Each row is a point on a tangle of strands that fork and nearly touch. The rows are in no order.
(in the rows, 128 means zero)
Points whose rows are less than 77.9 apart are linked; no others are. Some points are linked to none.
J42: [ 32 125 170 127  73 145  89 142  73 130 121 166 179 166 118 195 172  70
  87 145 104 157 130 154 109 172 102 148 135]
J723: [136 161  97 133 110 124 217 120 135 108 150  40  98 135 128 173 158 167
 119 122 128  99 104  85 166 144 179 101  79]
J736: [189 139  98 115  85 143 122 113 111 132 151 109  60 160 164  67 112 153
 197 122 138 166 104 193  86 117 136 153 199]
J313: [137 130 129 131 141 136 142 141 163 146 119 152 132  79 163 152 132 131
 129 136 109  62 173 104 176 107 152  96  98]
J279: [163 133 100 148 171 141 116  91 173 102 160 153  93  55 117 121 108 153
 158 132 135  88 145 123 155 100 148 138 124]
J895: [152 153 123 121  78 141 153 120 112 105 151  94  99 179 111  99 108 170
 146 122 158 147 127 162 124 139 123 104 158]
J287: [237 131  86 119 122 142 159 121 109  82 150 107  89 151 116  88  96 161
 198 115 149 124 116 160 126  97 144 154 176]
J562: [187 146  75 132 158 132 146 110 162  76 150 132 122 114 105  93  99 172
 173 132 151 120 129 125 128 117 136 128 151]
J963: [230 124  68 134 134 131 179  87 134  69 140  89 118 127  94  93 102 165
 189 106 163 120 118 130 161 113 146 131 172]
J628: [161 123 125 126  96 118  90 101  93 151 132 110  94 172 164  88 115 142
 174 127 136 186 118 181  58 146 119 145 196]
J15: [165 123 122 139 158 156 113  87 154 122 165 163  95  45 118 129 113 137
 157 133 152  88 143 127 161  94 156 133 133]
J487: [175 114 130 129 149 164 105  88 151 136 155 179 101  60 110 126  94 128
 156 127 149 109 128 133 168  97 145 122 142]
J865: [ 54 130 142 126 116  96 169 184 136 143 106  71 114 108 128 180 169 175
  44 153 112 119 124  79 155 139 154  81  25]
J151: [122 146 113 138 134 105 185 135 129 131 122  64 124 122 123 174 150 178
  81 169 132 100 120  84 135 121 160  92  88]
J668: [114 129 165 126 134 106  98 101 108 139 106 218 143 129 148  79  96  93
 163  68 138 124 136 152 102 127 137 173 213]
J673: [146 119 127 108 138  93  90  78 121 147 126 142 122 173 133 101  75 129
 202 111 128 164 143 174  74 100 119 171 188]
J715: [115 109 164  97 141 128 120  86 158 168 132 180 167  98 147 136 125  99
  74 122 154  90 184  75 154 130 133 100  85]
J168: [120 124 137 143 145 150 104 113 151 141 137 141 120  63 127 132 113 126
 147 141 127  91 151 108 154  99 131 135 147]
J766: [ 24 127 151 141  67 133  81 164  82 123 104 158 174 153 126 192 187  83
  75 153  86 154 143 154  99 190  96 130 127]
J111: [140 147  89 136 167 139 121 118 171 106 144 134 112  74 114 111 109 153
 153 138 133  99 141 122 137 101 136 141 130]
J372: [134 134 114 137 143  93 174 138 131 137 121  84 131 115 104 173 135 167
  86 178 122  97 130  96 146 102 147  89  87]
J78: [103 129 152 131 143 127  97 116 121 148 108 223 191 125 164 130 133  40
  79 130 123 114 118  78  83 148  99 154 136]
J463: [171 143  83 111 116 144 169 107 142  91 136  88 107 141  99 105 127 170
 144 121 164 152 120 143 154 121 151 107 152]
J80: [106 119 170 148 111 108  84 139  87 125 145 135 122 164 115 109 138 137
 113 129 134 161 117 171  52 171 106 132 145]
J93: [ 83 132 136 132 108 132 104 148 135 112 133  95 115 158 131 113 126 141
 105 130 137 161 139 142 100 156  89 144 112]
J496: [129 107 162 100 132 147 120 104 154 164 118 174 154  75 155 133 135 120
  77 122 149  87 188  71 173 129 154  83  92]
J997: [ 65 120 194 136 145 128 139 182 133 158 124 138 181 135 149 157 195  98
  66 150  97 114 121 126 151 147 119 110  80]
J325: [203 110  87 149 167 103 150 116 134 103 119  92 113  79 109 160 113 149
 119 140 116  71 140  75 165 103 176  97  78]
J937: [ 66 144 125 128 110  99 184 170 147 137 115  71 116 117 130 171 169 183
  48 142 120 119 130  74 138 141 163  78  26]
J469: [151 134  67 103 157 133 144 109 165 105 129  90 119 112 109 116 116 150
 135 136 133 132 127 127 145 107 141 116 111]
J231: [104 137 117 122 103 136 117 141 139 122 123  83 108 160 131 117 121 138
 112 136 136 165 132 142 115 151  96 125 106]
J314: [227 124  73 123 140 136 118 120 130  99 131 146 103 127 139  86  92 172
 202 115 147 136 142 132  99  99 148 143 181]
J658: [238 126  83 126 128 144 172 111 119  68 144  99 105 146 103  91  95 161
 197 110 154 124 111 143 143 101 142 145 170]
J654: [222 120  62 136 141 123 181  82 154  77 130  77 113 103  92  92 123 170
 178 102 161 120 112 126 172 118 165 116 163]
J893: [191 125  91 142 152 134 103 118 141 117 133 175 118  91 111 109  86 170
 182 128 141 139 146 128 120  96 135 121 166]
J721: [202 125  67 126 150 141 177 115 152 103 119  68 106 103 106 109 152 164
 143 108 144 141  95 123 165 125 178 106 134]
J956: [122 120 154 125 130 148 133 125 158 162 122 155 145  76 164 138 143 120
 109 132 133  75 179  88 174 123 157  87 115]
J69: [ 54 131 206 126 155 128 146 188 138 146 131 120 174 133 141 158 180 100
  57 153  98  91 123 106 167 140 116 112  58]
J464: [147 150 100 107 107 140 155 119 138 100 147  94 114 162 109  92 110 174
 136 128 166 153 132 146 132 128 129 116 141]
J329: [ 98 118 152 105 141 139  95 135 113 140 103 204 159 131 149  86 119  67
 140  73 117 141 112 131 109 137 124 172 160]
J953: [115 120 150 115 142 148  89 126 119 152 111 202 157 110 157  91 106  65
 127  91 126 126 113  99 118 138 114 161 141]
J235: [ 34 120 161 125 123  90 154 164 136 146 109  68 132 114 118 182 175 156
  42 156 112 115 133  91 168 129 136  85  44]
J326: [ 76 117 145 143 132 124 122 144 137 156 113 122 148 122 139 148 160 121
 127 145 118 137 142 122 143 119 101 158 133]
J712: [188 117  70 131 166 114 139 110 157 107 122  96 100  85 118 148 114 136
 131 141 106  84 148 110 158 102 158 101  79]
J564: [ 83 104 177 126 132 140  98 137  94 141 122 148 162 147 105 145 138  86
 128 127 115 149 113 136 131 121  99 169 141]
J583: [184 128  66 109 152 134 165 118 147 111 120  71 107 108 111 116 134 157
 130 131 136 133 109 117 151 113 162 100 122]
J126: [ 93 129 152 118 141 134  92 136 106 143 100 214 193 135 158 139 140  43
  87 121 116 124 105  85  85 139 105 162 146]
J199: [ 99 133 159 140 108 115  98 147 108 116 149 122 114 162 124 108 128 151
 110 129 139 162 129 152  69 165  96 143 130]
J405: [135 131 115 127 143 109 157 141 139 152 113  87 136 129 123 162 126 141
 100 175 114 114 129 121 143  98 122  99  83]
J328: [119 136  94 120 150 128 132 138 170 130 124 104 124 112 135 133 126 139
 140 151 117 119 145 125 143 102 110 141 105]
J803: [129 164  97 141 116 119 211 129 130 127 141  52 107 126 133 169 155 168
  94 146 134  99 112  78 141 139 166  99  84]
J756: [221 139  91 112  99 143 158 126 106  96 157 101  68 162 126  92 104 160
 197 109 144 138 111 181 111  95 141 149 175]
J516: [119 134 155 125 142  96 103 104 122 144 116 197 136 150 144  95  83 109
 192  75 128 131 140 170  98 119 122 182 206]
J579: [ 81 109 177 129 111 124  67 145  73 121 129 158 137 164 100 151 133  93
 111 131 108 165 113 178  81 148 106 155 131]
J898: [119 136 113 124  96 150 128 136 121 129 111  67  98 152 120 126 130 130
 101 140 135 172 123 128 130 152 101  90 107]
J108: [157 139  87 122 123 148 153 133 129 133 114  59  94 128 118 140 135 147
 102 158 137 151 105 119 136 121 135  92 109]
J419: [104 128 165 136 146 117 100 107 140 160 128 215 188 115 160 129 125  53
  72 137 136  91 133  77  96 151 102 141 111]
J786: [183 150  85 157  83 131 175 125 112  96 139  78  66 132  96 133 139 185
 173  96 161 154 130 160 149 130 162 112 175]
J764: [161 141 145 137  98 124 119 137 100 130 147 123 103 182 143  85 113 157
 147 137 144 155 124 165  67 146 112 124 164]
J582: [158 123 138 140 104 115 100 129  93 148 133 132 111 178 155  89 119 152
 155 131 139 174 121 176  62 146 119 131 174]
J113: [111 108 162 119 138 110  93 139 107 145 117 181 146 163 114 118 108 104
 154  97 114 168 115 174 107 120 115 158 144]
J4: [170 115 116 141 152 148  99 110 148 130 141 187 116  74 107 112  81 144
 172 121 135 133 133 142 147 101 137 113 156]
J678: [ 44 125 200 114 142 120 153 175 132 134 124  99 170 131 126 167 163 102
  60 151  93  91 131 100 186 126 124 104  48]
J626: [ 60 125 141 148  83 122  85 151 101  94 135 104 127 173 124 110 145 115
  95 116 107 142 127 158  48 188  88 129 126]
J645: [209 123  68 144 145 129 193 110 154  95 122  71 100 101 100 103 153 173
 165  95 151 137  94 133 180 132 177 109 150]
J424: [181 148  96 143 140 139 211 136 136 104 159  48  85 113 107 141 149 162
 144 115 128 117  70 102 171 136 174 117  99]
J588: [182 112  93 162 165  91 170 125 139  90 124  91 120  74 101 169 120 172
 111 141 124  62 144  58 180 115 181  90  78]
J855: [117 114 163 123 140 162 107 118 129 156 128 164 156 103 126 114 100  77
 142 121 117 115 113 112 144 112  99 143 143]
J970: [133 134  97 132 140 122 140 136 168 138 122 129 124  86 149 152 124 132
 142 140 102  72 169 114 168 102 137 115 100]
J510: [147 145 142 126  90 127 137 134 115 109 155 112 108 176 129  81 106 165
 139 128 155 151 128 164  92 145 109 121 151]
J251: [ 87 120 158 100 133 147  98 150  94 131  99 201 181 156 156 135 139  42
 114 106 110 139  98 113  89 134 113 174 150]
J300: [108 122 170 105 141 121 117  85 159 164 138 192 173 114 149 131 118  86
  66 115 148  82 177  72 139 136 115 112  88]
J384: [ 76 105 163 139 132 137 101 136 119 149 118 126 153 133 122 142 145 104
 127 140 122 140 131 124 139 118 100 164 146]
J3: [ 91 131 121 136 138 122 121 146 160 146 117 108 131 127 145 142 140 134
 134 149 121 130 144 125 144 110  96 152 120]
J845: [ 53 122 151 155 110 121 115 175 124 151 112 147 166 157 152 177 187 100
  84 160 106 147 126 147 136 174  93 129 102]
J990: [135 145 113 136 100 159 146 149 112 133 120  59  86 128 120 129 139 143
  99 139 136 161 103 116 133 141 126  80 116]
J744: [ 54 130 178 117  90 139  87 146  63 122 132 166 170 164 111 188 151  67
 102 138 107 154 118 155 107 154  96 162 134]
J41: [ 47 117 144 156  87 123  94 168 108 133 117 146 159 155 143 184 181 102
  84 147 101 158 135 147 116 183  90 143 119]
J162: [100 111 170 141 114 106  70 137  80 125 130 154 130 166 106 125 137 117
 118 129 119 174 110 184  56 163 104 137 139]
J301: [203 121  86 130 147 128 108 122 127 114 126 159 118 123 129 100  94 177
 193 123 135 147 146 134  99  91 141 128 182]
J473: [111 127 171 126 144 108 107  92 146 167 144 209 175 106 155 128 120  72
  73 124 146  83 154  72 115 148 108 136  98]
J437: [ 69 111 180 121 110 138  85 141  79 129 127 154 157 164 105 165 145  72
 118 129 115 151 111 155 108 138  97 171 132]
J948: [ 57 174 111 161  63 126 203 151 123 132 124  29 113 137 121 169 155 129
 133 132  82 123 110  93 143 175 125  40  80]
J717: [161 134  79 134 159 124 136 113 172 116 132 120 106  80 139 142 113 130
 145 137 111  78 159 117 169  99 149 121  91]
J550: [150 132  92 117 140 129 153 138 142 145 114  73 116 130 119 150 125 137
 101 163 126 131 117 115 140 110 122  97  93]
J282: [206 145  93 116  86 144 143 117 112 119 159 101  54 159 145  75 105 157
 198 113 134 154  99 201  99 108 136 159 182]
J693: [ 97  99 176 116 140 135  95 145 103 146 118 165 150 149 100 128 116  93
 146 118 114 158 109 154 123 116 104 158 137]
J183: [104 123 161 110 132 123  93 108 117 140 102 216 149 122 148  71 104  87
 147  66 134 128 131 138 109 139 133 168 194]
J445: [ 85 122 165 100 136 138  99 155 104 137 107 199 162 157 145 114 133  56
 131  84 111 147 105 145 102 132 118 178 148]
J914: [127 116 156 112 136 158  96 116 128 162 121 187 149 108 150  93  98  58
 139 103 128 115 114  95 131 128 107 150 129]
J450: [ 62 125 172 148 128 123 132 178 131 159 117 144 176 147 153 168 197  97
  80 150 102 131 119 138 153 163 101 117  98]
J536: [ 38 116 177 116 132 102 146 160 129 138 116  77 151 123 112 177 166 129
  53 157 101 111 140  99 192 129 127  89  41]
J491: [130 144  83 123 160 133 129 121 175 113 132 116 115  94 119 120 114 152
 148 142 126 116 138 124 140  97 124 137 117]
J406: [134 129 137 123 146  91 100  88 122 142 129 177 123 158 142  96  66 120
 205  87 123 137 145 173  84 100 114 180 196]
J696: [150 115 125 113 119 107  83  77 107 146 132 125 110 180 143  92  98 130
 181 122 138 184 126 185  62 127 120 157 192]

A fork is a point with three links. Follow the links from the first point to the second and name the forks in between, in order.
J715, J855: J329
J721, J15: J491
J231, J326: J437 > J564
J199, J450: J437
J469, J579: J491 > J564 > J437
J693, J42: J564 > J437

A fork is a point with three links, a tip a point with one. Leave the first point through the second and follow the links. Name the first fork or tip that comes.
J997, J450: J437
J898, J990: J723
J668, J516: J463
J78, J126: J329
J845, J450: J937
J473, J300: J588
J487, J15: J491
J491, J469: J736

Follow the links from the first point to the second, and from the first to the third. Name the last point that the two ways share.
J4, J963, J326: J491
J855, J516, J300: J329
J654, J487, J693: J491
J113, J162, J583: J564
J42, J162, J111: J437
